Points on a hilly landscape, in no order, each with its height.
From any point a climber steps to the highest of the 2 points nearest to it. It stops when none of these is higher. Distance is the straight distance between rows; heights are no part of it.
ved h=732: [ 15   6  44  -6  25  -1  22  43  17  26  -9  -6   3   5 -43   1  27   7
  -8  10 -25  -3  22  37  -9  -5  -2   2 -14  29  -2  17 -18  27  26  15]
lut h=55: [ 48   1  30   5 -16  11 -27  20 -15  17  -9 -36  17 -15  20  11  11  13
  31  11  -3 -18 -18  -1   5  -5  23  20 -21   4   5   5 -34 -31  -8  27]
midab h=432: [ -7  -4 -28   7 -21   6  -6 -29 -17 -23   9  -2  11  12  14   7 -16  -8
 -19   3  12  13   7 -11 -14   0 -15 -11  12 -24  15  -6  20   5 -12   6]
bufuf h=566: [  9  11  59 -18  23   6   9  43 -57   0  19  -5 -49  10 -14  27  17  18
 -16  -2   9  33  21  -7   2  31  49  12  -9  27  18  24 -26   9  -4  10]
Kalob h=466: [ 22  -6  60 -22  12 -18 -13  47 -43 -40  10  13 -48   4  37   9 -13  17
  14  21   8   0 -10 -36  40  27  61  34   0  35  17   3 -26 -26  -7 -13]
dasu h=455: [ 23  -7  48 -15  -6 -17 -32  36 -30 -37   3  17 -32  -3  46   4 -15  24
  24  25   7  -9 -17 -28  37  22  45  39   7  20  17  -6 -20 -27  -5 -15]
Kogag h=641: [ 18   4   0  10 -35   8 -31  21   3 -18  22   8   7 -18 -13  13  26  22
   4   1   9  12  31 -19   3 -12  -8   7  19   3  17  20 -16   3   3 -11]
lodok h=333: [  8  -8  -6  -2 -40  -1 -29   3 -69 -43  19  30 -29  11  33  10 -21   5
 -26  -4  44  12  -3 -28   1  33  61  10  27 -17  28   6  13  -1 -16  -2]
netuz h=323: [ -1  10   5   4  21   2   8 -14   7  26 -18 -25  12   4  -3  -2  -2  -6
  -7  17 -20  -9 -13  18 -12  -9 -15 -12   0  -6 -14   2   6   4   1  14]
bez h=624: [-49   3   1 -28  29 -15  51  38  19  13  17  27 -20   4 -72  11  -6  11
 -21 -25 -23  16  18  41 -11  10  -4  21  -8  48 -13  10  -6  44  49  -7]
nagam h=178: [ 13  -5 -39  14  -3  42 -13 -25  40   8 -27 -24  48 -20 -26 -17  21 -34
  20 -15  -1  22  21 -17  -8 -49 -25 -42 -11 -13  -6   8  -8 -16 -30   5]
robap h=473: [-15  -9 -38   5 -14   8   5 -46   5 -17   3  -3  24  15  12   1 -24 -20
 -16   4   9  12   1  -9 -16  -9 -26 -20   6 -24   6 -14  24   1 -17   5]
ker h=730: [-14   9  15 -10  19 -15  28  17  78  26 -38  10  18   2 -44 -46  12  -5
  17   5 -23 -33 -12  36   2 -35 -17  -1  17  37 -30  -7   1   0  32  -7]
keve h=293: [ -8   2  -8   0  19  22  20  -8  43  37 -16 -33  35   2 -47 -20   0 -18
 -10  -3 -29   8  -3  25 -14 -32 -17 -25   0   4 -22  11   0  19   7  12]
nomon h=189: [-57   7   6 -13  60 -26  49   3  -6  30  22   3 -17  13 -27 -11 -27  -1
 -15 -17 -32   0 -23  41 -10  12  -9   2 -32  16 -39   2  15  19  37  -1]
Vezi h=177: [ 39 -10 -41  17 -49  28 -45 -13  -1 -18  -2 -13  27 -29  18  -1  10 -11
  40 -13  22   2  12 -33   0 -25  -8   0  -8 -27   9  -1  -7 -39 -38 -10]
Serit h=231: [-63   0 -38  -3 -12 -10  -3 -16   9 -37  40  33 -16  -1 -17  11 -24  16
 -33 -25  15  19  11 -16   9  15 -32   7  17 -10  13  -3  24  30  26 -28]
rufe h=526: [ 34  -4  24   3 -10 -12 -37  14   9  -5 -33  -4  -8 -20  53  -1  -5  18
  57  17  -9 -44 -34  -4  25  -8  12  27 -10  10   3 -19 -26 -39 -10   1]
nuzu h=264: [ 14   6 -15  13 -10  19 -15  -6  22   9 -16 -17  27 -13 -12  -4  13   0
   7   6  -7   2  12  -3 -13 -31 -21 -15   5  -7  -3   8  -6  -3 -11   4]
gated h=781: [  7   2  39  -8   8  -8  32  48  34  15 -18  13  12   5 -57  -8  33   8
  -4   5 -21  -8  31  35  -8 -16  -6   9   0  37  -1  17 -18  26  34   4]
suna h=771: [-14   2 -11   4  28 -15  63 -20 -52  22  24  -6 -10  36  25  -2  -7 -19
 -34 -19  -4   8 -28  17 -22  40  25 -25 -28 -22  -7 -31  34   6  -8  37]
vevol h=361: [  2  -4 -14   2 -34  -6 -25  -8 -50 -39  11  22 -18  11  39   6 -20   4
 -19   4  31   7  -2 -21  -3  25  26  10  27 -22  20 -11  22   0 -13  -2]
Mal h=319: [ 23  -6 -31   9 -35   8 -17 -39 -15 -19 -16   3  14   1  50  -2 -23 -18
   7  16  17 -12 -10 -15 -16   5   5  -1   8 -31   4 -27  22 -18 -30   2]
segad h=393: [ -1   8  37  -1  64 -16  37   8  -7  52 -10 -32 -23  18   7 -10  11 -28
 -11  13 -37 -14 -25  42   8  20  -3 -16 -27   0 -22   8   7   4  22  20]
zusad h=95: [ 13 -11 -30  18 -45  10 -41  -8 -12 -39  35  11  -4 -11   3   8   8   6
  -4 -13  28  20  33 -34  10  -3 -11   5  32 -24  31  15   2   4  -7 -26]
zur h=140: [ 44 -16 -25   7 -69  14 -53   0 -35 -26  18  -3  13 -16  31   1 -11   5
  19  -4  32   6  -4 -32   7   3  33  27   7 -24  28   8  -7 -32 -22 -11]
gok h=684: [ 19   1   2  10 -46   5 -34  24   8 -27  42  21  -2 -24 -23  15  39  28
   3  -9  22  16  41 -31  13  -5   1  13  25   4  26  29 -19   6   6 -27]
Fuz h=851: [-32   2  10 -17  42  -4  44  29   3  35  16  -9 -10   8 -57   4  -3  -1
 -26 -18 -33  18   6  45 -14   8  -6   0 -20  24 -16  15   4  43  34  11]
doza h=64: [ 52   1  30  10  -5  13 -14   8 -28  29 -20 -47  17 -12  29   7   4  -3
  25  10  -7 -20 -27   5   4   5  30  10 -24  -8   1   6 -30 -27 -11  34]
mema h=461: [ -1   7  23  -1  45 -24  10 -21  25  42 -41 -20 -16   5  30 -15  -3 -23
  16  26 -24 -43 -45  24   9 -12  -9 -10  -3   1 -27 -11   0 -12   5   7]
zike h=710: [  1  11  26  -5 -12   8 -11  27 -23 -13  24   4 -18  -3 -28  30  17  25
 -20  -5   8  29  34  -8  -7   8  16   9  13  14  24  26 -15  22   7   3]
votol h=503: [ 31   6  19   9 -15   7  -6  29  53  25 -42 -12  33 -14 -26 -19  53  11
  48  -8   2 -34   4  22   3 -50  -1 -11 -19  27 -19   6 -32 -26  -6  11]
keva h=782: [ -2   4   7  -4  -2  -4  29  28  72  20 -39  18  32  -4 -58 -46  30  -1
  18  -6 -18 -21   9  29  -5 -36 -19  -6  19  35 -24   4  -6   3  26  -4]
rotep h=112: [ 44  -1 -11  14 -19  38  -9 -33  -9  15 -33 -45  38 -12  17   7   3 -26
  21   4   8  -8 -11  -4 -16 -19  15 -17 -21 -31   0  -9 -14 -23 -35  25]
Zigu h=603: [-36  -2 -36   5 -21   3  -2   5  25 -28  42  30 -10 -12 -44  17   4   8
 -27 -32   5  26  37 -18   9   4 -30  -1  31   8  23  20   7  38  28 -24]
fot h=244: [ 14 -18 -41  12 -20  33  -4 -42  11 -16  -6 -15  42   8  -2  -2  -7 -39
   1  -7  16  26  22 -22 -15 -24 -27 -38  -4 -31  17  -7   5 -12 -30   9]
loz h=737: [ -1  13  37  -7  13  -1   3  31 -20   1  13   2 -23   2 -25  24  16  21
 -19   6  -6  19  27   7  -7  11  10  11   1  24  14  17 -14  24  12   9]
dipu h=425: [  1  -2  -7  -2  -6 -17 -27 -30  12  -4 -47  15  -8  -1  73 -10 -27   5
  26  26  -3 -39 -36  -9  10  15  -8  14  13 -24 -14 -37  20 -24 -17 -18]
tove h=377: [ -2  -5 -37   4 -20   5 -26 -44  24 -10 -31  12  10  -8  43 -11 -16  -8
  18  16   8 -21 -17 -16  -1  -9 -25  -1  11 -31 -11 -31  28 -21 -29 -25]
pomaf h=530: [  2   8  51 -14  40  -2  22  36 -75   2   9   5 -68  21   7  12  12   8
 -20  -7   2  30   9 -14   8  42  53  11 -13  20  15  11 -12  -9  -8  10]
napon h=225: [-65   7 -16  -9  32 -21  27 -16   5   0  20  14   1  10 -17  -8 -41   9
 -19  -9 -18  -2 -21  20  -7   0 -22   4 -10   6 -35  -5  21  17  31 -12]
sug h=199: [ 41  -9 -39  15 -53  15 -51  10  12 -11  17  -7  26 -37   1  -2  34  11
  44 -19  24   1  20 -34  13 -25 -12   6  -7  -9   6  12 -18 -35 -30 -16]
pimen h=96: [ 54   0  -1  14 -22  31  -3 -25 -28  17 -24 -49  35  -8  28   8  -5 -23
  16   6   8 -11 -18   0 -16   2  31 -10 -21 -29   5  -9 -16 -21 -31  35]
narid h=125: [ 34 -10 -13   8 -56  14 -41   0 -45 -31  25  -3   8  -5  23  12  -8   6
   0  -2  31  14   6 -27  -1   5  32  16  16 -23  30  14  -7 -16 -16  -1]
numis h=445: [-10   7  15   5  44 -24  38 -23 -19  41 -11 -19 -13  24  33  -6  -7 -28
 -12  13 -23 -20 -39  23  -1  24   1 -13 -18 -13 -24 -10  21  -8   5  19]
Punu h=348: [ 11   8  25   2  34   5  13   1  11  43 -21 -38  10   5 -14  -6  11 -11
  -6  15 -28 -10 -11  33 -10  -9  -8 -17 -10  -1 -16   9  -3  11   8  21]
ludob h=790: [-41   2  14 -20  57 -12  49  28 -17  35  21   2 -35   9 -44   4  -2   5
 -24 -22 -28  23   4  42 -10  24   0   9 -32  27 -10   9   6  31  31  10]
Naf h=483: [ 12   1  59 -13  30 -18  -1  39 -55 -26   2  15 -56  14  37   8  -7  11
   4  14   0   4  -5 -27  30  33  54  27  -2  29  12   1 -19 -22  -5  -6]
nim h=636: [ 33   6  68  -8  28  15  12  47 -45  24  14 -31 -17   8 -15  21  30  10
 -12   2 -10  24  18  15   3  25  36   7 -28  16   7  21 -29  19   7  23]
Gub h=594: [ 34   3   5   8 -35   7 -33  29  13  -4   7   0  21 -22  -9   6  36  28
  27   4   6  -3  17 -12   5 -23  -5  11  -2   9   7  12 -29 -19  -4  -2]
sitaz h=182: [ 23 -16 -35  25 -42  -4 -32  17  35 -30  42  34  12 -42 -29 -13  55  12
  24 -27  30   6  52 -40  26  -6 -31   2  31  -3  17  27 -16  14  -2 -38]
Zoni h=283: [ 15 -23 -51  12 -37  18 -11 -50   6 -33   4   4  28  15  20  -1 -21 -39
  -3  -5  34  17  18 -29 -15  -8 -24 -26   5 -37  24 -21  18 -14 -34  -2]
zarum h=310: [-45 -11 -52   0 -12  -7  -5 -53  35 -27   2  22  23  10  24 -18 -37  -8
 -10   5  13  -3 -13 -16   6  -5 -42  -5   7 -32 -18 -30  37  -4  -8 -38]
Riruk h=527: [-18  -4 -36   5  -6  15   4 -37  24  -3  -6  -8  31   4  -6  -8 -16 -19
  -9   2  -5  12   0  -7 -13 -26 -35 -22   7 -16  -3  -3  17  -1 -12  -4]
lila h=596: [ 27   7  63 -14  12   7   0  47 -44   2  20 -14 -22   7 -12  26  21  19
  -9   5   2  23  17  -5   3  19  44  17 -11  24  15  25 -35   5   0  13]
Rigip h=501: [ 40  -5  32   5 -10  -9 -30  12 -23   2 -20 -10  -5 -13  57   1 -14   8
  38  18  -7 -29 -32  -9  18   9  30  29  -8   7   9  -7 -23 -37  -9  14]
kan h=476: [ 30  -3  14   5 -21  -5 -33  -2 -25  -9 -23   3  -5  -9  61  -1 -18   9
  28  22   0 -25 -25 -13   9  14  22  24   6  -9   5 -13  -5 -30 -14   3]
Tono h=646: [-50  12  23 -28  42 -27  32  30   4  -9  13  43 -48   5 -37  14   1  25
 -20   0  -6  11  17  15  10  27  -1  28  -6  49   7  -3  -4  30  32 -17]
nen h=693: [-37   9  34 -30  61 -22  43  34 -17  10  15  26 -64  12 -35  12  12  17
 -21  -8 -10  24  23  19   6  33  12  22 -20  51  10   5  -8  25  19  -1]
Timo h=345: [ 21  -3 -18  11 -19  14 -10 -36 -14  -4 -20 -15  20  -1  33   4 -13 -17
   6  16   7  -9  -9  -9 -17  -4   0  -8   3 -26   2 -15  11 -17 -28  13]
rivir h=48: [-16 -25 -54  15 -29  10  -8 -37  18 -33  29   9  20  11 -11  -2 -18 -31
 -14 -28  24  34  34 -30   2  -8 -51 -29  17 -26  30   4  11   6  -6 -10]
gib h=554: [ 26  -5  22   4  -1 -20 -32  18  44  -8 -50   3  -9 -17  45  -5  11  22
  71  14  -5 -60 -34   9  34 -28   0  12 -11  19  -5 -30 -26 -33 -10  -9]
nale h=154: [ 20   2 -22  13  -1  47  -8 -31  31  22 -40 -41  46 -17 -18  -7  21 -32
  21  -8  -1   9   5  -4 -10 -48  -7 -37 -18 -18 -11   0 -13 -18 -34  13]
vovuf h=315: [  8 -20 -55  11 -36  12 -25 -46  14 -32  -4  13  18  -1  27 -12 -14 -26
   9  -1  26   5  12 -33  -3 -12 -34 -12  12 -40  10 -23  25 -18 -34 -25]
Goman h=79: [ 51   2  18  15  -9  13   2  -7 -48  23 -17 -39  19  -2  38   5  -4 -15
  10  11  -2 -14 -23   4  -6  21  40   0 -14 -22   1  -1 -15 -18 -17  36]
Midod h=680: [-30  -5 -23  -2   9  14  28  -8  21  13  12 -22  28  10 -47   0 -17 -13
 -25 -19 -23  30   7  17 -16 -19 -26 -23  -3   1 -11  14   7  32  15  10]
pipel h=215: [ 21   0 -30  17 -29  15 -25  11  36  -5   2   4  31 -30 -24 -15  39   6
  26 -10   6   6  32 -17  -1 -36 -28 -14   6   1  -3  18 -16  -7 -12  -9]
somu h=642: [-42  -2  -7  -4  38  -9  53 -23 -23  26  24 -16   6  21 -13  -2 -26 -14
 -28 -18 -20  13 -23  33 -19  12  -4 -20 -31 -15 -22  -1  25  23  10  23]
bet h=284: [-52  -1 -41   0  -5 -11   0 -37  26 -21  12  19  16   8   8 -12 -36   3
 -16   2   3   1 -10  -8   3  -4 -41  -1  10 -19 -18 -16  30   9   7 -27]
vumo h=344: [ 21 -15 -49   8 -41  12 -29 -50   9 -29 -18  14  14  -3  50 -10 -23 -25
  15   8  25 -13  -6 -26 -10  -1 -11  -3   8 -41   4 -38  29 -24 -41 -21]
zis h=844: [ -1   4  11  -4  -4  -8  25  37  53  10 -22  22  23  -3 -57 -22  28   8
   4   3 -20 -14  24  26  -8 -25 -19   2  15  33  -9  12 -11  15  33  -3]
pofa h=131: [ 30   2 -12  11  -1  43  -3 -40  12  28 -44 -47  37 -13   2   3  11 -34
  17   2   1  -5 -12   4 -13 -33   5 -30 -20 -27  -9  -8 -12 -17 -35  20]
vede h=740: [-55   7 -19 -15  11 -10  25  16  11  -5  28  22 -11  -2 -51  15 -14  15
 -27 -25 -14  20  15  14  -7   5 -18   9   4  23  -2  10   7  40  38 -11]
beseg h=523: [  0   3 -10   4   2 -14  10 -35 -25   4 -15  -1   1  17  50   0 -21 -13
  -8  20   0 -18 -26  -1 -13  18   3  -3   5 -17 -10 -25  27  -9 -16  14]
pifur h=383: [  5  -2  35 -27 -18  -2 -25  31 -69 -38  20  24 -56   5  12  20 -15  21
 -14  -3  43  19  -1 -40  19  36  75  17  18  13  23  27 -15 -15 -12 -16]
kina h=65: [ -9 -17 -50  18 -29   8 -21 -19  18 -36  33  13  10  -5 -15  -2   0 -13
 -12 -27  19  28  41 -34   9  -6 -46 -18  29 -22  30  16   8  14   0 -19]
daf h=707: [-25   2   0   1  40 -13  63 -22 -39  36  19 -18  -4  29   9  -5  -9 -23
 -30 -15 -15   6 -28  31 -14  31   9 -26 -35 -21 -20 -14  31  11   2  31]
Tofem h=671: [-47  10 -12 -12  -5  -5   9  14  12 -19  30  35 -27  -8 -45  23   0  23
 -29 -19   3  23  27  -5   3  12 -14  12  19  23  17  12   8  38  32 -19]
Gek h=676: [-58  -1 -18 -23  21  -3  45  25   8   8  33  13 -13  -3 -68  19 -16   9
 -26 -41 -22  29  14  30 -17   5  -8  11  -8  31  -9  15  -1  51  45  -1]
pul h=544: [-32   5  -5  -6  35  -2  30 -35  25  38  -6 -25  20  12 -16 -18 -22 -23
 -13   6 -26  -6 -31  30 -11 -18 -13 -18  -9  -4 -35   0  18   9   8   6]
kesaf h=606: [  4   2  22  -2  11 -22 -14  25  43 -10 -30  24  -2  -6   9 -11  15  26
  27  29  -9 -36  -4  10  18 -16 -19  12  13  18  -5 -19  -7  -8  16 -18]
ninem h=504: [ 12   5  54  -8  29 -11   7  36 -66 -10   5   7 -53  18  23  13   2   8
  -8   7  -1  15   0 -18  16  35  51  18  -4  22  12   8 -15 -17  -5   8]
bivo h=263: [  1  10 -11   5  11  20   8  -3  61  37 -34 -22  33  -9 -42 -29  19 -17
  11  -3 -19  -6  -1  19  -9 -47 -16 -23   6  13 -25   4  -7   0  -1   4]
kipod h=398: [-10  -6 -32  -2 -17  -4 -34 -41  33 -12 -40  21   2  -8  57 -13 -21   3
  24  20   7 -29 -27 -15   9   6 -25   8  13 -36 -16 -41  29 -22 -23 -39]
Vuv h=529: [ 30   4  17   9 -16   6  -9  33  39  16 -23  -4  30 -14 -28 -10  45  21
  31   2  -4 -22  16  14  -2 -38  -7  -3 -10  23  -9  13 -31 -14   3   8]
bagi h=709: [-21  -1 -21   1  14 -15  49 -23 -52   0  29   2  -4  37  23   2 -17 -13
 -38 -22  13  14 -17   7 -29  35  23 -22 -18 -20   5 -34  36  12 -11  39]
gir h=346: [-19 -10 -47   0 -15   3  -7 -64  32 -13 -18  13  24   8  39 -11 -28 -23
   1  14  13 -12 -18 -16  -7 -10 -25 -10   4 -34 -13 -39  36 -14 -28 -24]
zet h=159: [ 43  -8 -27  11 -56  20 -44 -13 -19 -18  -2 -11  23 -19  32   2  -7  -2
  30   1  20  -4  -4 -26  -4  -9   9  13   0 -25  13  -3  -4 -35 -29  -2]
Nemim h=763: [-20   0  -3  -7  20  13  31  17  11  27  10 -25  16   7 -55   6  -2  -4
 -29 -16 -32  24  13  31 -18  -6 -16 -14  -7   9 -10  18   4  42  23  17]
gune h=590: [ 39   5  19  12  10  25  -3 -11   0  43 -35 -55  22 -10   7   2  17 -14
  15  12 -10 -19 -19  19  -5 -14   9 -16 -21 -18 -13   4 -23 -10 -16  30]
Fub h=205: [-65   7  -2  -7  48 -29  41 -14 -15  16  22  11 -12  15  -7  -8 -35   5
 -18 -13 -21  -4 -28  27  -9  11 -13   4 -25   4 -36  -6  22  15  29  -2]
fodi h=209: [-67  -1 -33  -6 -13  -5  -9 -14   6 -43  48  45 -38  -7 -20  17 -16  25
 -38 -37  33  20  16 -23  20  29 -17  14  25 -12  26  -2  28  34  30 -37]
pere h=410: [ 17   2  44 -19 -20  -2 -30  34 -47 -29  27  12 -32  -3   9  22  -2  25
  -1  10  25  15   5 -30  19  20  52  25  15  16  21  21 -24 -13  -6  -9]
bosor h=252: [-70  -1 -31  -5  14 -17  24 -39  10 -16  23  16  14  15   1 -10 -51   4
 -20 -11   0   0 -24   7  -8  -3 -28  -4  -9 -14 -32 -15  27  13  18 -15]
bup h=418: [-12   7  29   2  63 -33  40  -5 -13  43 -10 -17 -33  25  29 -11  -1 -27
  -8  14 -35 -22 -36  30  11  22  -2 -12 -24   1 -23  -5  15  -9  21  13]
zos h=474: [ 31  -6  50  -6   8 -19 -22  31 -23 -20  -8   3 -23  -6  53   3  -6  17
  31  25 -10 -23 -22 -15  32  12  34  34  -2  22  13  -9 -25 -29  -1   0]
nugo h=375: [ 18   4   0   8  -8   4 -18 -18  -7   7 -26 -13   7  -6  32   4  -8  -1
  13  22  -4 -19 -16  -1  -7  -6  -4   3   5 -16  -4  -9   3 -18 -16   9]
Kisog h=320: [  8   4   8  -1  27  26  20  -9  25  52 -24 -50  29   4 -36 -13  10 -20
 -12   4 -27   4  -8  35 -11 -21  -8 -30 -12  -8 -20  12  -3  21   3  21]
sed h=257: [-57   1 -40  -1  -5 -11  -1 -14  25 -24  25  26   4   1 -16  -2 -27  12
 -21  -9   2   9   1  -7   7   3 -42   5  15  -6  -8  -4  23  22  25 -30]
risip h=356: [  7  -8  12 -12 -37  -4 -39  15 -65 -43  19  32 -41   2  25  12 -20  15
 -15   0  44  12  -4 -36  17  33  64  20  27  -8  24  16   0  -9 -12 -18]
Zini h=725: [ -4   8  24  -8 -32  10 -22  22  -7 -34  43  28 -38 -15 -36  34  23  32
 -18 -15  33  24  45 -28  14  12  23  10  31  17  34  34 -13  20   9 -30]
tedat h=198: [ 24  -7 -31  21 -39   6 -26  20  33 -17  23  19  26 -37 -30 -11  52  11
  24 -19  17  10  49 -28   8 -23 -28  -7  17   3   8  27 -21   4  -7 -17]
tulov h=604: [  1   2 -26   5  -9 -19  17 -19 -53 -18  10  23 -11  32  58  -3 -26 -12
 -29  -1  23  -3 -22 -11 -22  43  41  -8   9 -14   4 -41  39   0 -20  25]
sute h=188: [-68   4 -16 -21  -3  -5  -9 -10 -10 -41  41  49 -63  -6 -18  18 -12  34
 -38 -34  45  23  12 -27  18  40   5  18  26  -3  33  -2  26  28  22 -37]
vegoz h=451: [ 26  -7  -6   5 -30  -7 -37 -21 -12 -14 -35  15  -5 -10  74  -8 -32   5
  34  18   4 -33 -30 -16   6  19  15  23   9 -22  -1 -28  11 -30 -23 -12]
telo h=289: [  8   5  -8   9  -3  18  -2 -10   1   9 -10 -25  24   0 -10   4   3  -3
  -8   8 -12  10   8   4 -17 -16 -18 -17   4 -13   0   9   1   9  -8  16]
Kug h=681: [-27   7  17 -17  34 -25  39  21  63  21 -16  12   8  12 -47 -35  -7  -3
   5   6 -30 -29 -13  44   2 -20 -17   8   9  41 -33  -5   6  11  47 -11]
nel h=392: [ -3  -4 -26   4 -27  -3  -8 -25 -36 -32  10  11  -2  17  36   6 -21  -6
 -22   4  23   5  -1 -14 -16  19   6  -3  17 -24  18 -19  30   3 -17  10]
kugeg h=679: [-34  10  -2 -10  17 -24  18  18  55   4 -13  27  10   2 -34 -23  -6  14
   1  12 -20 -19  -6  20   6 -13 -30   7  16  30 -24  -8   8  13  39 -24]
Dazi h=370: [ 13   8  37  -1  49  -3  27   8   6  55 -19 -41  -6  11  -7 -10  16 -22
  -7  14 -32 -13 -19  45   1   4  -3 -21 -19   0 -21  10  -3  10  16  23]
tefig h=494: [-15   9   9  -4  42 -12  18 -35  29  51 -30 -27   5   9   6 -21  -7 -28
   2  21 -22 -26 -44  29  -1 -21 -11 -16  -5  -4 -33  -5   9  -5   2   8]
mek h=236: [ 25   3 -27  17 -24  22 -31   1  30   3 -16 -11  29 -29  -8  -8  30   2
  36  -6   5  -5  16 -14  -4 -40 -20 -14  -6  -5  -8   7 -14 -26 -25  -3]
Zav h=742: [-50   2  18 -30  69 -18  59  32 -22  32  26  19 -60   7 -40   3   4  11
 -20 -26 -20  31   9  35  -4  34   9  19 -41  40  -3   5  -2  25  30   3]
toba h=431: [ 23   1  49 -16 -13  -8 -29  40 -24 -26  18  12 -22  -5  14  18   6  30
  12  20  13   2   3 -22  24  12  37  33   8  24  20   9 -29 -17   0  -9]
fimub h=564: [ 10   2 -21   9  -9 -14  16 -31 -37  -8  -4  10   0  25  61  -2 -27 -19
 -16  11  13 -14 -25  -6 -20  34  25  -8   7 -17  -4 -38  33  -6 -24  23]
tam h=486: [  5   6   5   6  19 -15  18 -35 -15  27 -26 -16  -3  13  45  -2 -15 -21
  -2  23 -12 -27 -36   8  -9  13   2  -7  -3 -18 -18 -17  17 -13 -12  18]
lono h=678: [ 13   8  55 -11  33   5  20  46 -24  23   8 -13 -22   9 -32  19  28  11
 -19   1 -17  21  27  25  -5  18  18   7 -21  25   7  20 -20  31  14  19]
Balu h=637: [-18   6  12  -7  20 -27   2  20  56  -3 -29  29   1   0  -8 -21   4  20
  15  26 -15 -33  -9  16  16 -14 -29  10  16  24 -14 -18   6   1  28 -23]
Vek h=653: [-16   0 -27   1  -1 -16  29 -22 -53 -17  25  16 -10  35  36   2 -21 -10
 -37 -14  25  10 -16  -4 -27  35  28 -16   0 -17  12 -36  36   9 -14  33]
zofu h=435: [ 18   4  34   6  43 -22   7  -5  -1  34 -34 -23 -20   7  44  -8   2 -19
  16  26 -26 -40 -38  18  12   4   1  -4  -8  -1 -14  -9 -10 -17   2  18]
gobut h=80: [ -1 -13 -41  22 -33   2 -33  -6  21 -35  36  22  -3 -19 -12  -3  15   2
  -4 -20  23  19  40 -38  18  -2 -38  -2  38 -19  23  14   7  16   1 -35]
Sovel h=591: [-37   1  -4  -4  38  -6  45 -29   0  34  10 -26  14  19 -17 -10 -26 -21
 -22  -4 -26   4 -29  35 -14  -1  -9 -20 -23 -10 -33   3  22  17  12  14]
Ser h=110: [ 18  -7 -15  12 -48   9 -42  -2 -30 -37  26   7  -5  -5  13  11   1  10
  -6  -3  30  17  19 -28   3   2   9  12  26 -22  28  14   0  -4  -9 -15]
Kiv h=783: [-12  11  18  -7 -23   6  -4  26   1 -22  32  29 -29 -13 -44  32  24  28
 -21 -14  14  25  48 -16   3  10  11  10  25  25  30  30 -13  31  18 -17]
vopar h=216: [ 38  -1 -36  16 -41  22 -41  12  25   1  -4 -14  34 -38  -6  -3  42   4
  53 -20  17  -6  17 -22   7 -37 -13  -6 -22  -1  -9  10 -20 -41 -36  -3]
nege h=557: [ 26   6  22   5 -11  -2 -16  33  27   5 -12   4  15 -12 -12  -1  33  26
  24  15  -7 -18  13   7   2 -25  -7   8  -1  18   0   6 -27 -12   8   1]
zelip h=582: [ 13   0  24   2  12 -20 -21  17  43  -2 -42  11  -6  -9  26 -11  11  22
  43  28 -11 -48 -19  12  22 -22 -15   8   5  16  -6 -22 -15 -19   4 -11]
dufez h=597: [-28 -10 -34   2   4  17  23 -36  20   5   6 -20  38  15 -26  -3 -25 -25
 -20 -10 -13  26   2   4 -15 -22 -32 -30  -3 -13  -4   4  12  15  -2  10]
Zabab h=406: [ 17   6  27   6  19 -12  -8   1 -12  15 -23 -14  -8   1  32   3  -2   1
   9  24 -16 -24 -19   9   1   2   1   5   1   0  -4  -5  -6 -15  -2  13]
Zana h=743: [  9   2   9   1 -46   9 -39  15 -16 -37  48  17 -26 -14 -18  27  19  27
 -11 -14  34  23  34 -35  16   5  22  13  34   1  33  32 -10   8   3 -28]
gikol h=208: [  6 -18 -46  12  -6  40  -7 -39  35  -6 -15 -15  51  -6 -19 -13   5 -48
  11 -16   7  36  28 -26  -8 -38 -36 -46  -7 -21   8   4  -3 -14 -31   5]
ras h=605: [-47   2  20 -33  36 -23  51  40  18  -1   8  46 -34   7 -63  11   3  18
 -17 -10 -12   8  24  34   4  19   2  31  -8  60   1   5 -10  38  44 -14]
zemop h=682: [ 32   6  49   1  22   4   4  37   4  26  -9 -24   7   0 -17   5  30  10
   3  16 -20 -11   9  26  -4  -9   6   3 -16  18  -2  14 -28   8  14  19]
pipas h=638: [ 46   5  44   6  17  13  -3  22   2  40 -22 -46  15  -6  -3   3  27   1
  16  12 -15 -20  -7  25   1 -12   9  -4 -24   2  -8  12 -33  -5   3  28]

Call two points neighbours if one is among the 2 nearest of the other. Go from one point of each pair to the other, from neighbour to neighbour, staying as high as possible. Name the lowest point that can't be avoided.
suna, vumo => Mal
Fuz, vede => ras
loz, Fuz => lodok
loz, zis => dasu
Kiv, loz => zike
Kiv, Zana => Zini

Two climbers start at each pair of points below. Name the first point that both come to, or write -.
zofu, bup => suna
tam, nugo => suna
fodi, bosor => bet
zur, vevol => -
sute, Tono => -

Write out the way that a climber takes from each point below.
ras => Tono, nen, Zav, ludob, Fuz
lodok => vevol, nel, midab, robap, Riruk, dufez, Midod, Nemim, Fuz
votol => nege, Gub, Kogag, gok, Zana
Vuv => nege, Gub, Kogag, gok, Zana
risip => pifur, pere, toba, dasu, zos, Rigip, rufe, gib, zelip, kesaf, Balu, kugeg, Kug, ker, keva, zis
